Each row is a point on a tangle of strands that fork and nearly touch. The rows are in no order.
In the rows, 128 means zero.
Two points are linked if the straight distance between their rows is under 138. Some points are linked to none.
J845: 95; 80; 120; 219; 153; 115; 140; 128; 115; 155; 141; 113; 118; 100; 111; 158; 136; 122; 135; 143; 120; 120; 159; 99; 209; 145
J730: 105; 119; 174; 113; 106; 143; 140; 90; 135; 150; 178; 85; 98; 136; 152; 135; 101; 95; 147; 95; 143; 136; 118; 79; 125; 89
J272: 137; 197; 178; 114; 146; 97; 115; 142; 61; 229; 137; 119; 183; 111; 80; 112; 97; 64; 186; 105; 160; 123; 95; 105; 156; 101
J686: 143; 164; 156; 158; 138; 106; 97; 182; 98; 159; 139; 23; 138; 57; 161; 92; 94; 50; 170; 144; 139; 138; 122; 98; 164; 148
J309: 122; 116; 188; 142; 116; 91; 113; 184; 150; 136; 131; 66; 73; 126; 96; 157; 123; 108; 151; 182; 190; 95; 155; 49; 111; 122
J137: 145; 100; 164; 186; 116; 100; 95; 144; 68; 133; 133; 92; 81; 93; 100; 215; 152; 89; 149; 171; 158; 66; 144; 65; 197; 153
J779: 106; 154; 123; 155; 108; 116; 140; 115; 160; 172; 83; 108; 171; 82; 148; 59; 114; 119; 178; 158; 147; 142; 129; 130; 114; 109
J984: 129; 193; 153; 57; 139; 165; 115; 156; 89; 153; 148; 190; 199; 150; 169; 99; 167; 133; 128; 132; 137; 136; 129; 147; 127; 101
J444: 115; 167; 125; 109; 158; 122; 143; 91; 154; 172; 119; 145; 208; 98; 129; 83; 94; 100; 159; 70; 107; 116; 98; 112; 145; 116
J609: 143; 89; 82; 76; 172; 143; 148; 171; 128; 138; 118; 178; 91; 145; 149; 139; 126; 117; 99; 102; 104; 148; 111; 102; 100; 157
J527: 179; 102; 136; 150; 153; 143; 143; 159; 161; 105; 186; 97; 84; 177; 171; 73; 104; 106; 138; 141; 115; 121; 120; 110; 102; 82
J600: 110; 159; 75; 54; 151; 159; 120; 149; 139; 110; 107; 182; 183; 92; 174; 134; 122; 128; 93; 55; 93; 115; 117; 144; 141; 174
J599: 115; 177; 118; 95; 198; 131; 101; 123; 114; 145; 134; 135; 185; 116; 79; 117; 149; 105; 126; 138; 135; 174; 100; 121; 145; 190
J252: 100; 156; 147; 125; 81; 158; 140; 109; 120; 73; 175; 84; 135; 144; 141; 104; 153; 163; 108; 112; 162; 165; 109; 146; 136; 84
J902: 122; 162; 133; 208; 137; 90; 100; 48; 164; 105; 106; 63; 148; 81; 149; 100; 94; 119; 122; 141; 152; 128; 128; 152; 153; 155
J926: 136; 109; 93; 115; 137; 110; 140; 176; 115; 169; 110; 146; 101; 114; 116; 141; 110; 120; 135; 127; 137; 148; 88; 95; 134; 151
J942: 94; 163; 105; 134; 153; 150; 107; 68; 107; 168; 107; 102; 130; 47; 173; 168; 88; 104; 155; 95; 147; 95; 146; 154; 196; 179
J249: 131; 127; 109; 55; 122; 168; 127; 116; 189; 74; 97; 178; 175; 101; 164; 72; 145; 108; 119; 82; 90; 120; 140; 120; 61; 118
J301: 114; 115; 90; 101; 111; 101; 144; 70; 188; 122; 91; 138; 140; 71; 161; 125; 71; 125; 74; 45; 111; 139; 112; 130; 93; 161
J623: 115; 142; 127; 117; 81; 121; 99; 229; 91; 192; 142; 164; 94; 112; 121; 227; 101; 145; 155; 129; 162; 71; 137; 131; 165; 123
J543: 134; 186; 103; 98; 91; 112; 120; 106; 127; 73; 114; 172; 148; 131; 174; 114; 149; 184; 103; 93; 136; 115; 120; 203; 172; 93
J159: 113; 167; 133; 102; 164; 107; 125; 119; 85; 192; 102; 112; 167; 75; 93; 120; 101; 58; 169; 74; 171; 137; 101; 85; 165; 167
J401: 125; 188; 91; 77; 170; 59; 124; 116; 149; 123; 95; 107; 139; 88; 221; 114; 55; 133; 105; 84; 142; 106; 97; 186; 129; 162
J271: 138; 167; 128; 103; 140; 132; 118; 42; 134; 95; 111; 138; 178; 148; 147; 102; 119; 146; 115; 133; 83; 137; 91; 174; 104; 132
J376: 143; 191; 114; 67; 195; 139; 135; 113; 142; 130; 108; 160; 241; 108; 159; 79; 88; 97; 129; 62; 69; 83; 93; 149; 140; 129
J678: 90; 111; 109; 131; 83; 131; 159; 74; 120; 128; 111; 160; 179; 118; 126; 133; 155; 168; 89; 95; 104; 159; 121; 138; 137; 132
J556: 107; 172; 139; 146; 75; 121; 97; 210; 113; 203; 124; 136; 162; 66; 114; 125; 118; 103; 187; 133; 193; 105; 132; 120; 144; 127
J988: 96; 108; 145; 143; 109; 144; 116; 80; 123; 156; 144; 103; 78; 82; 136; 173; 115; 76; 137; 89; 162; 126; 140; 57; 160; 131
J644: 148; 112; 180; 197; 152; 138; 102; 119; 107; 105; 179; 51; 96; 185; 93; 123; 149; 105; 111; 189; 142; 173; 137; 128; 101; 152
J877: 177; 181; 133; 97; 153; 111; 130; 125; 139; 84; 161; 94; 113; 155; 167; 62; 91; 108; 110; 91; 121; 172; 68; 139; 113; 106
J903: 120; 89; 144; 84; 80; 153; 175; 146; 117; 112; 137; 165; 95; 194; 126; 152; 151; 175; 117; 121; 146; 86; 124; 118; 102; 49
J760: 96; 154; 92; 90; 204; 179; 134; 88; 105; 177; 115; 101; 158; 71; 135; 156; 75; 71; 168; 62; 121; 98; 145; 110; 168; 195
J925: 180; 162; 129; 82; 173; 142; 107; 110; 175; 68; 126; 135; 175; 144; 115; 56; 131; 94; 99; 115; 94; 175; 101; 140; 49; 153
J567: 113; 115; 135; 133; 118; 142; 119; 82; 74; 214; 106; 154; 123; 126; 108; 162; 124; 121; 187; 139; 143; 106; 110; 110; 147; 131
J869: 108; 102; 137; 127; 118; 107; 109; 82; 102; 113; 142; 130; 100; 157; 51; 177; 147; 121; 105; 102; 171; 169; 111; 77; 133; 177
J101: 150; 87; 62; 127; 184; 152; 131; 132; 182; 83; 90; 205; 143; 120; 134; 114; 140; 121; 104; 108; 48; 112; 161; 152; 104; 164
J162: 157; 138; 122; 92; 171; 168; 107; 123; 149; 80; 139; 159; 160; 170; 124; 85; 187; 130; 103; 154; 92; 167; 135; 147; 76; 150
J126: 129; 165; 144; 66; 164; 150; 125; 176; 104; 121; 167; 189; 156; 167; 183; 143; 176; 145; 106; 121; 121; 114; 153; 122; 167; 101
J738: 169; 128; 111; 115; 164; 129; 145; 139; 156; 113; 141; 132; 115; 147; 188; 69; 86; 110; 135; 101; 99; 126; 98; 131; 129; 96
J469: 148; 136; 60; 133; 170; 61; 114; 81; 161; 126; 57; 110; 93; 77; 133; 142; 41; 122; 132; 116; 145; 89; 89; 178; 145; 174
J337: 165; 135; 112; 215; 112; 119; 133; 167; 162; 64; 152; 80; 129; 151; 119; 78; 127; 164; 89; 119; 147; 166; 103; 170; 132; 129
J980: 120; 147; 140; 164; 86; 115; 104; 38; 118; 122; 96; 93; 130; 104; 116; 116; 119; 130; 142; 136; 169; 143; 102; 136; 145; 139
J358: 77; 143; 126; 57; 172; 174; 116; 135; 82; 200; 127; 133; 173; 88; 134; 181; 121; 91; 136; 80; 119; 124; 141; 88; 133; 202
J734: 145; 179; 136; 100; 91; 164; 129; 115; 112; 74; 162; 150; 146; 168; 168; 107; 140; 163; 127; 101; 149; 113; 105; 165; 155; 40
J412: 129; 101; 134; 152; 119; 136; 158; 154; 73; 173; 160; 128; 113; 152; 193; 148; 122; 142; 105; 150; 90; 147; 105; 118; 149; 119
J304: 138; 119; 54; 137; 141; 86; 136; 89; 158; 104; 77; 164; 104; 102; 178; 148; 97; 166; 77; 114; 94; 122; 129; 204; 131; 157
J384: 109; 154; 160; 86; 179; 120; 115; 135; 68; 211; 134; 149; 137; 151; 96; 180; 117; 102; 166; 141; 153; 122; 104; 97; 150; 158
J568: 137; 139; 107; 127; 77; 130; 124; 197; 119; 58; 144; 133; 95; 136; 129; 151; 157; 168; 143; 166; 131; 109; 138; 170; 181; 83
J505: 155; 155; 192; 153; 121; 101; 104; 154; 80; 156; 156; 36; 131; 103; 118; 122; 107; 58; 162; 162; 164; 114; 105; 65; 152; 117
J221: 125; 134; 81; 88; 131; 135; 134; 167; 140; 105; 114; 172; 128; 118; 192; 107; 149; 142; 82; 98; 113; 165; 121; 131; 124; 147
J28: 124; 125; 168; 180; 121; 137; 146; 158; 84; 179; 181; 101; 160; 153; 166; 135; 132; 133; 144; 169; 113; 119; 120; 96; 172; 86
J418: 128; 113; 175; 191; 165; 124; 110; 84; 112; 137; 167; 82; 121; 152; 90; 132; 141; 89; 131; 172; 140; 146; 134; 77; 148; 143
J303: 79; 155; 140; 76; 181; 137; 125; 177; 131; 144; 175; 157; 160; 140; 148; 167; 164; 136; 93; 110; 124; 148; 153; 88; 145; 154
J803: 135; 131; 160; 147; 114; 83; 89; 208; 86; 139; 137; 91; 101; 117; 78; 237; 137; 149; 137; 194; 143; 68; 156; 95; 192; 157
J290: 73; 142; 125; 108; 137; 171; 128; 109; 94; 204; 122; 167; 216; 84; 146; 161; 144; 126; 122; 86; 104; 133; 140; 128; 148; 176
J768: 157; 129; 99; 196; 164; 127; 90; 118; 208; 99; 131; 87; 73; 100; 136; 104; 95; 100; 148; 121; 135; 147; 158; 151; 135; 169
J806: 117; 190; 226; 113; 154; 98; 116; 138; 90; 222; 149; 132; 138; 164; 85; 189; 112; 121; 140; 164; 170; 82; 138; 81; 144; 129
J703: 108; 102; 113; 122; 44; 130; 147; 201; 126; 131; 122; 129; 104; 125; 121; 134; 156; 160; 135; 160; 182; 132; 131; 110; 108; 94
J653: 139; 141; 128; 70; 127; 141; 123; 132; 115; 61; 134; 172; 142; 186; 83; 118; 191; 156; 95; 142; 140; 172; 108; 140; 95; 128
J488: 105; 80; 132; 210; 89; 100; 125; 151; 73; 147; 116; 114; 98; 63; 90; 209; 152; 113; 132; 152; 138; 98; 186; 104; 210; 147
J259: 110; 123; 161; 77; 128; 159; 145; 100; 153; 122; 172; 114; 145; 154; 142; 99; 122; 94; 134; 97; 113; 140; 123; 81; 65; 88
J464: 127; 177; 214; 148; 114; 108; 81; 157; 79; 173; 167; 87; 142; 122; 87; 187; 130; 104; 151; 173; 182; 84; 131; 75; 170; 111
J431: 138; 199; 144; 27; 153; 121; 108; 103; 107; 163; 104; 128; 156; 101; 102; 94; 90; 74; 181; 90; 117; 158; 86; 132; 103; 117
J518: 129; 149; 121; 159; 113; 115; 110; 223; 99; 183; 118; 85; 162; 56; 146; 126; 111; 112; 159; 149; 148; 124; 124; 107; 170; 158
J601: 122; 153; 85; 112; 225; 145; 103; 112; 147; 116; 113; 127; 178; 95; 101; 123; 104; 94; 120; 93; 94; 143; 106; 136; 133; 233
J670: 106; 87; 111; 216; 123; 117; 144; 97; 146; 111; 151; 104; 101; 115; 124; 145; 119; 123; 90; 93; 108; 164; 143; 115; 172; 138
J140: 99; 94; 99; 139; 99; 144; 173; 99; 145; 74; 135; 163; 126; 126; 142; 125; 167; 173; 80; 89; 97; 150; 167; 166; 141; 111
J269: 134; 177; 109; 104; 152; 62; 119; 50; 159; 102; 107; 115; 167; 123; 194; 116; 83; 155; 103; 120; 112; 95; 92; 198; 128; 132
J146: 147; 127; 115; 148; 153; 151; 90; 38; 171; 84; 116; 132; 86; 142; 83; 127; 127; 128; 171; 158; 99; 139; 139; 178; 117; 142
J383: 95; 161; 99; 115; 134; 153; 135; 92; 137; 181; 91; 145; 148; 60; 211; 146; 87; 138; 145; 100; 107; 106; 143; 191; 151; 136
J816: 199; 90; 113; 184; 40; 110; 80; 145; 92; 97; 105; 49; 100; 66; 96; 137; 127; 146; 163; 191; 142; 87; 110; 105; 124; 150
J684: 121; 207; 166; 28; 189; 111; 106; 161; 103; 194; 136; 112; 140; 112; 86; 110; 107; 48; 189; 141; 152; 145; 128; 124; 96; 93
J964: 154; 162; 149; 121; 135; 78; 136; 104; 76; 175; 96; 64; 137; 117; 136; 72; 66; 80; 158; 104; 124; 173; 75; 117; 119; 118
J745: 115; 102; 89; 162; 107; 117; 154; 101; 162; 141; 124; 110; 109; 84; 161; 127; 87; 122; 86; 76; 128; 154; 118; 108; 129; 135
J454: 108; 94; 179; 155; 104; 94; 135; 190; 139; 94; 155; 71; 73; 162; 84; 175; 143; 160; 95; 161; 172; 105; 164; 80; 119; 129
J881: 132; 57; 112; 160; 120; 113; 171; 146; 116; 111; 145; 163; 137; 180; 103; 128; 167; 164; 52; 103; 98; 174; 129; 117; 110; 158
J262: 119; 158; 157; 46; 159; 159; 120; 120; 114; 143; 152; 184; 192; 151; 124; 151; 131; 101; 137; 86; 76; 101; 93; 98; 124; 120
J363: 114; 48; 130; 170; 86; 151; 166; 178; 111; 67; 167; 68; 44; 164; 99; 145; 151; 173; 103; 140; 151; 119; 152; 160; 65; 103
J200: 113; 69; 151; 148; 145; 134; 173; 157; 138; 59; 190; 136; 95; 195; 145; 118; 186; 158; 66; 130; 107; 120; 201; 129; 118; 95
J185: 130; 109; 124; 76; 162; 171; 131; 135; 105; 107; 130; 208; 163; 147; 181; 138; 186; 132; 98; 108; 63; 93; 162; 128; 149; 119
J668: 135; 110; 78; 174; 89; 100; 145; 98; 135; 107; 81; 104; 96; 103; 178; 120; 106; 176; 96; 166; 109; 133; 127; 198; 128; 141
J313: 135; 210; 140; 64; 160; 69; 111; 99; 92; 169; 62; 80; 145; 83; 139; 70; 76; 79; 176; 101; 120; 155; 115; 160; 94; 131
J495: 96; 154; 176; 80; 95; 149; 129; 147; 152; 176; 145; 161; 128; 144; 118; 141; 133; 128; 184; 138; 173; 105; 144; 109; 91; 67
J811: 114; 114; 130; 143; 174; 147; 96; 43; 124; 126; 118; 146; 127; 131; 70; 150; 152; 111; 177; 177; 102; 126; 143; 136; 154; 148
J905: 137; 158; 149; 74; 157; 124; 126; 189; 119; 163; 140; 103; 94; 135; 171; 107; 111; 86; 184; 178; 134; 131; 127; 111; 105; 110
J621: 147; 124; 167; 154; 112; 113; 111; 149; 146; 95; 138; 48; 93; 136; 58; 77; 130; 86; 143; 156; 213; 156; 122; 86; 66; 127
J357: 147; 97; 92; 161; 161; 124; 154; 195; 168; 93; 133; 177; 105; 164; 139; 99; 159; 149; 117; 154; 113; 112; 147; 125; 154; 89
J747: 120; 162; 149; 170; 52; 127; 103; 110; 102; 87; 133; 45; 137; 91; 133; 101; 126; 151; 130; 146; 175; 145; 99; 145; 137; 113
J41: 103; 59; 96; 128; 115; 119; 166; 120; 128; 150; 114; 192; 82; 127; 85; 193; 145; 156; 133; 133; 102; 114; 169; 121; 150; 109
J558: 109; 88; 117; 170; 69; 120; 157; 184; 124; 47; 174; 100; 91; 129; 101; 144; 169; 174; 131; 151; 123; 100; 181; 171; 184; 65
J832: 150; 89; 77; 140; 95; 86; 161; 72; 201; 96; 79; 140; 133; 121; 149; 107; 89; 170; 42; 59; 122; 137; 122; 171; 58; 145
J875: 150; 80; 139; 212; 96; 133; 98; 161; 111; 94; 150; 36; 77; 130; 106; 130; 144; 128; 120; 178; 151; 158; 136; 120; 109; 168
J835: 144; 90; 104; 190; 81; 128; 165; 98; 77; 145; 106; 103; 106; 132; 174; 131; 109; 161; 108; 145; 94; 147; 96; 155; 135; 124
J936: 132; 168; 143; 137; 78; 137; 99; 68; 91; 208; 93; 142; 132; 94; 125; 141; 86; 105; 212; 121; 163; 99; 110; 163; 143; 107
J861: 166; 58; 122; 164; 40; 110; 107; 197; 95; 105; 140; 54; 78; 101; 94; 191; 126; 160; 138; 177; 121; 75; 135; 87; 144; 117
J652: 150; 87; 88; 157; 102; 138; 160; 99; 184; 60; 116; 147; 124; 146; 162; 71; 131; 174; 51; 66; 102; 138; 156; 172; 85; 115
J987: 126; 115; 111; 210; 111; 111; 121; 143; 136; 154; 78; 76; 134; 66; 156; 73; 113; 109; 148; 182; 147; 152; 142; 128; 128; 172
J534: 152; 108; 95; 142; 178; 121; 116; 90; 150; 144; 109; 136; 138; 127; 101; 107; 89; 99; 120; 82; 86; 156; 91; 118; 113; 195
J716: 137; 198; 90; 90; 141; 90; 129; 171; 134; 145; 93; 119; 155; 93; 189; 87; 88; 125; 125; 92; 149; 151; 86; 153; 141; 150
J370: 162; 105; 92; 148; 74; 121; 163; 172; 82; 76; 109; 170; 134; 145; 189; 88; 178; 184; 81; 137; 118; 109; 141; 183; 184; 71
J769: 145; 134; 112; 115; 134; 161; 136; 115; 101; 132; 109; 185; 146; 156; 188; 109; 164; 157; 144; 156; 78; 110; 149; 178; 160; 92
J421: 165; 98; 148; 154; 115; 145; 109; 110; 150; 100; 126; 82; 91; 180; 41; 87; 129; 124; 134; 115; 192; 173; 105; 136; 38; 154
J231: 119; 130; 118; 127; 84; 154; 136; 208; 110; 189; 143; 198; 105; 115; 172; 179; 120; 150; 163; 124; 129; 66; 167; 159; 158; 76
J178: 141; 78; 131; 128; 117; 163; 173; 135; 117; 81; 139; 155; 102; 202; 113; 87; 170; 179; 121; 145; 137; 104; 120; 144; 88; 69
J395: 156; 145; 117; 156; 172; 123; 107; 82; 218; 94; 131; 92; 122; 124; 134; 65; 91; 105; 135; 109; 117; 152; 133; 156; 81; 142
J908: 137; 70; 107; 104; 124; 142; 146; 144; 109; 103; 112; 193; 184; 161; 100; 137; 179; 128; 58; 98; 49; 143; 107; 103; 85; 167
J300: 127; 128; 73; 132; 190; 141; 113; 94; 206; 104; 86; 158; 146; 98; 142; 93; 121; 130; 155; 148; 76; 117; 152; 180; 103; 174
J336: 143; 212; 131; 72; 186; 143; 108; 153; 92; 170; 142; 147; 192; 132; 130; 106; 148; 110; 140; 162; 123; 157; 102; 150; 145; 140
J849: 132; 98; 185; 131; 188; 146; 127; 126; 161; 68; 186; 124; 134; 217; 80; 145; 189; 137; 57; 131; 86; 155; 188; 134; 75; 162
J42: 124; 94; 114; 106; 126; 153; 130; 112; 128; 115; 77; 173; 213; 116; 125; 108; 142; 116; 93; 101; 29; 132; 90; 123; 59; 175
J975: 93; 140; 156; 129; 103; 148; 116; 94; 164; 163; 123; 125; 146; 104; 103; 102; 130; 110; 195; 162; 172; 113; 149; 102; 117; 80
J194: 173; 43; 109; 80; 137; 156; 154; 154; 124; 97; 121; 191; 80; 192; 156; 131; 152; 137; 73; 125; 79; 121; 147; 98; 73; 124
J724: 123; 164; 144; 100; 82; 162; 126; 153; 121; 192; 131; 210; 147; 140; 171; 117; 135; 139; 184; 121; 148; 80; 149; 164; 113; 58
J701: 124; 157; 154; 142; 144; 129; 153; 136; 127; 185; 163; 132; 190; 139; 149; 99; 111; 114; 151; 123; 120; 121; 106; 103; 151; 74
J333: 146; 158; 108; 147; 127; 132; 102; 163; 97; 111; 139; 132; 112; 137; 125; 158; 128; 146; 173; 189; 103; 107; 106; 170; 197; 98
J596: 141; 121; 108; 116; 103; 130; 121; 102; 140; 68; 121; 124; 93; 171; 72; 108; 145; 161; 102; 108; 159; 196; 97; 149; 71; 153
J239: 94; 179; 162; 96; 104; 112; 96; 163; 133; 116; 158; 130; 126; 138; 57; 173; 143; 132; 142; 141; 208; 138; 128; 104; 151; 108
J473: 95; 123; 159; 99; 162; 98; 143; 190; 168; 122; 163; 137; 116; 168; 124; 162; 137; 135; 90; 123; 152; 136; 145; 55; 124; 134
J433: 100; 120; 146; 130; 95; 164; 150; 142; 93; 143; 142; 173; 152; 155; 165; 126; 191; 172; 141; 173; 110; 114; 185; 160; 136; 69
J49: 180; 101; 107; 220; 80; 116; 89; 152; 115; 108; 106; 40; 102; 87; 150; 107; 110; 136; 133; 186; 123; 147; 128; 142; 127; 178
J515: 81; 82; 162; 141; 99; 119; 187; 180; 137; 63; 178; 108; 86; 166; 113; 158; 183; 178; 102; 158; 131; 95; 209; 141; 139; 70
J544: 80; 128; 155; 121; 61; 115; 115; 127; 96; 118; 145; 126; 127; 138; 72; 181; 160; 150; 107; 107; 183; 169; 119; 107; 157; 126
J605: 163; 39; 118; 122; 121; 187; 150; 111; 149; 86; 145; 149; 103; 184; 153; 132; 147; 130; 64; 72; 51; 134; 141; 124; 51; 130
J48: 143; 114; 144; 157; 131; 158; 140; 128; 114; 101; 144; 106; 122; 187; 81; 76; 158; 162; 148; 187; 152; 133; 102; 144; 83; 86
J532: 150; 127; 145; 118; 173; 162; 138; 98; 131; 131; 148; 142; 135; 179; 123; 81; 156; 123; 174; 206; 97; 114; 130; 136; 96; 63
J536: 116; 169; 153; 77; 133; 123; 115; 116; 148; 86; 172; 140; 135; 171; 59; 129; 158; 136; 107; 128; 165; 156; 103; 92; 114; 104
J661: 162; 175; 154; 100; 150; 145; 121; 68; 101; 102; 175; 101; 144; 165; 143; 91; 121; 108; 103; 135; 99; 179; 73; 145; 105; 108
J998: 81; 60; 132; 143; 72; 104; 168; 139; 115; 144; 121; 145; 59; 112; 72; 217; 146; 151; 97; 132; 161; 121; 177; 98; 149; 108
J198: 160; 150; 133; 149; 97; 95; 142; 149; 107; 120; 142; 63; 129; 145; 156; 73; 82; 118; 122; 122; 140; 169; 57; 124; 125; 107
J990: 109; 64; 130; 150; 144; 139; 142; 104; 169; 128; 126; 146; 109; 151; 77; 130; 154; 128; 133; 154; 126; 144; 155; 102; 84; 147
J629: 117; 139; 59; 71; 134; 127; 136; 107; 125; 113; 71; 206; 150; 83; 174; 159; 118; 166; 83; 81; 92; 111; 121; 192; 149; 161
J930: 89; 91; 121; 157; 81; 121; 126; 108; 143; 146; 106; 139; 84; 74; 96; 169; 131; 122; 134; 108; 186; 128; 158; 82; 151; 123
J479: 104; 145; 91; 145; 180; 147; 117; 144; 206; 116; 119; 123; 125; 79; 152; 97; 123; 110; 172; 141; 128; 128; 158; 142; 153; 146
J862: 128; 139; 141; 166; 171; 135; 119; 88; 166; 121; 169; 95; 140; 132; 104; 90; 116; 89; 137; 126; 125; 165; 126; 99; 137; 127
J582: 125; 117; 142; 112; 83; 87; 106; 195; 91; 150; 138; 127; 73; 136; 83; 226; 117; 143; 129; 143; 168; 95; 117; 92; 170; 135
J830: 103; 78; 120; 73; 142; 158; 151; 127; 120; 185; 110; 216; 122; 134; 121; 200; 137; 139; 147; 126; 82; 86; 154; 119; 113; 115
J355: 127; 84; 111; 184; 109; 130; 159; 80; 136; 119; 117; 131; 170; 155; 100; 79; 153; 167; 77; 97; 112; 183; 108; 141; 95; 155
J236: 103; 181; 113; 111; 107; 154; 108; 119; 126; 193; 121; 173; 137; 92; 157; 143; 95; 127; 199; 107; 137; 93; 131; 182; 155; 106
J434: 144; 137; 112; 214; 155; 102; 90; 84; 170; 92; 101; 82; 95; 57; 122; 113; 101; 89; 144; 111; 172; 121; 146; 124; 172; 186
J375: 98; 143; 183; 116; 150; 98; 135; 201; 109; 178; 125; 139; 116; 165; 119; 178; 156; 170; 132; 218; 143; 103; 168; 108; 134; 129
J203: 175; 141; 110; 144; 162; 118; 110; 99; 211; 80; 124; 127; 168; 139; 135; 77; 117; 122; 74; 77; 100; 160; 125; 167; 75; 182
J880: 128; 79; 166; 166; 147; 94; 112; 128; 146; 131; 108; 105; 37; 129; 76; 177; 141; 87; 144; 169; 192; 92; 169; 46; 113; 163
J836: 139; 70; 75; 159; 134; 156; 136; 74; 213; 82; 102; 151; 77; 113; 117; 128; 132; 149; 115; 107; 87; 135; 188; 195; 90; 142
J492: 111; 119; 200; 105; 158; 142; 149; 120; 117; 119; 167; 112; 96; 214; 138; 160; 142; 157; 106; 188; 107; 107; 149; 104; 103; 99
J73: 118; 164; 77; 105; 89; 104; 132; 159; 111; 169; 81; 151; 128; 82; 136; 151; 100; 141; 126; 93; 162; 150; 85; 141; 158; 147
J855: 89; 129; 181; 134; 139; 148; 122; 69; 142; 158; 139; 142; 142; 143; 63; 147; 163; 123; 183; 186; 143; 104; 170; 104; 132; 99
J225: 114; 85; 122; 67; 84; 174; 166; 117; 110; 155; 124; 189; 117; 156; 165; 153; 141; 143; 119; 104; 106; 111; 129; 112; 96; 78
J190: 137; 114; 95; 116; 115; 109; 149; 83; 156; 126; 48; 180; 213; 112; 169; 85; 128; 156; 79; 119; 78; 124; 106; 159; 71; 162
J305: 81; 144; 130; 172; 68; 121; 119; 152; 159; 171; 119; 154; 142; 55; 95; 151; 123; 117; 174; 106; 199; 99; 159; 107; 172; 106
J476: 140; 145; 106; 135; 172; 81; 120; 72; 94; 168; 79; 110; 161; 91; 116; 106; 80; 97; 128; 87; 141; 145; 73; 119; 150; 205
J176: 141; 81; 105; 182; 106; 158; 134; 62; 172; 59; 127; 113; 53; 150; 74; 131; 140; 153; 135; 131; 112; 140; 171; 216; 109; 129
J324: 100; 130; 189; 114; 121; 73; 174; 187; 156; 128; 132; 132; 78; 183; 107; 203; 119; 179; 83; 130; 152; 95; 150; 69; 138; 129
J866: 177; 87; 103; 160; 85; 133; 127; 211; 118; 107; 149; 77; 71; 120; 156; 148; 110; 144; 139; 176; 102; 111; 114; 120; 133; 107
J70: 135; 155; 156; 66; 135; 94; 119; 163; 112; 155; 128; 94; 112; 135; 90; 100; 115; 76; 177; 158; 165; 168; 110; 92; 82; 110
J669: 150; 126; 135; 140; 151; 146; 127; 140; 116; 153; 132; 136; 107; 170; 126; 133; 130; 134; 196; 224; 108; 105; 120; 143; 147; 88
J776: 169; 97; 93; 145; 123; 127; 157; 112; 99; 84; 94; 199; 151; 176; 155; 75; 168; 181; 88; 130; 90; 113; 127; 172; 154; 91
J154: 162; 91; 145; 89; 141; 180; 139; 96; 148; 76; 161; 128; 123; 186; 170; 93; 130; 109; 94; 86; 71; 134; 108; 102; 66; 105

A fork is a point with three links, a tip a point with one. Leave the first point through the second and follow the links. Name the first fork or tip that comes.
J231, J623 => J190
J221, J600 => J376
J305, J556 => J236
J678, J140 => J724
J225, J903 => J200
J936, J567 => J930
J444, J701 => J609

A fork is a point with three links. Follow the links from the first point to the second and name the forks in between, in order.
J454, J272 => J126
J582, J48 => J724 J236 J930
J304, J930 => J609
J881, J816 => J724 J975 J49
J194, J431 => J609 J877
J623, J835 => J724 J236 J930 J609
J200, J877 => J930 J609
J621, J305 => J653 J395 J49 J975 J724 J236
J661, J333 => J609 J930

Follow the links from the first point to the second, and from the first to the third. Name the last point that the two ways share.
J832, J225, J866 => J724
J811, J190, J154 => J724
J558, J760, J231 => J236
J190, J760, J567 => J236
J176, J518, J479 => J975
J488, J401, J669 => J930
J532, J811, J661 => J930
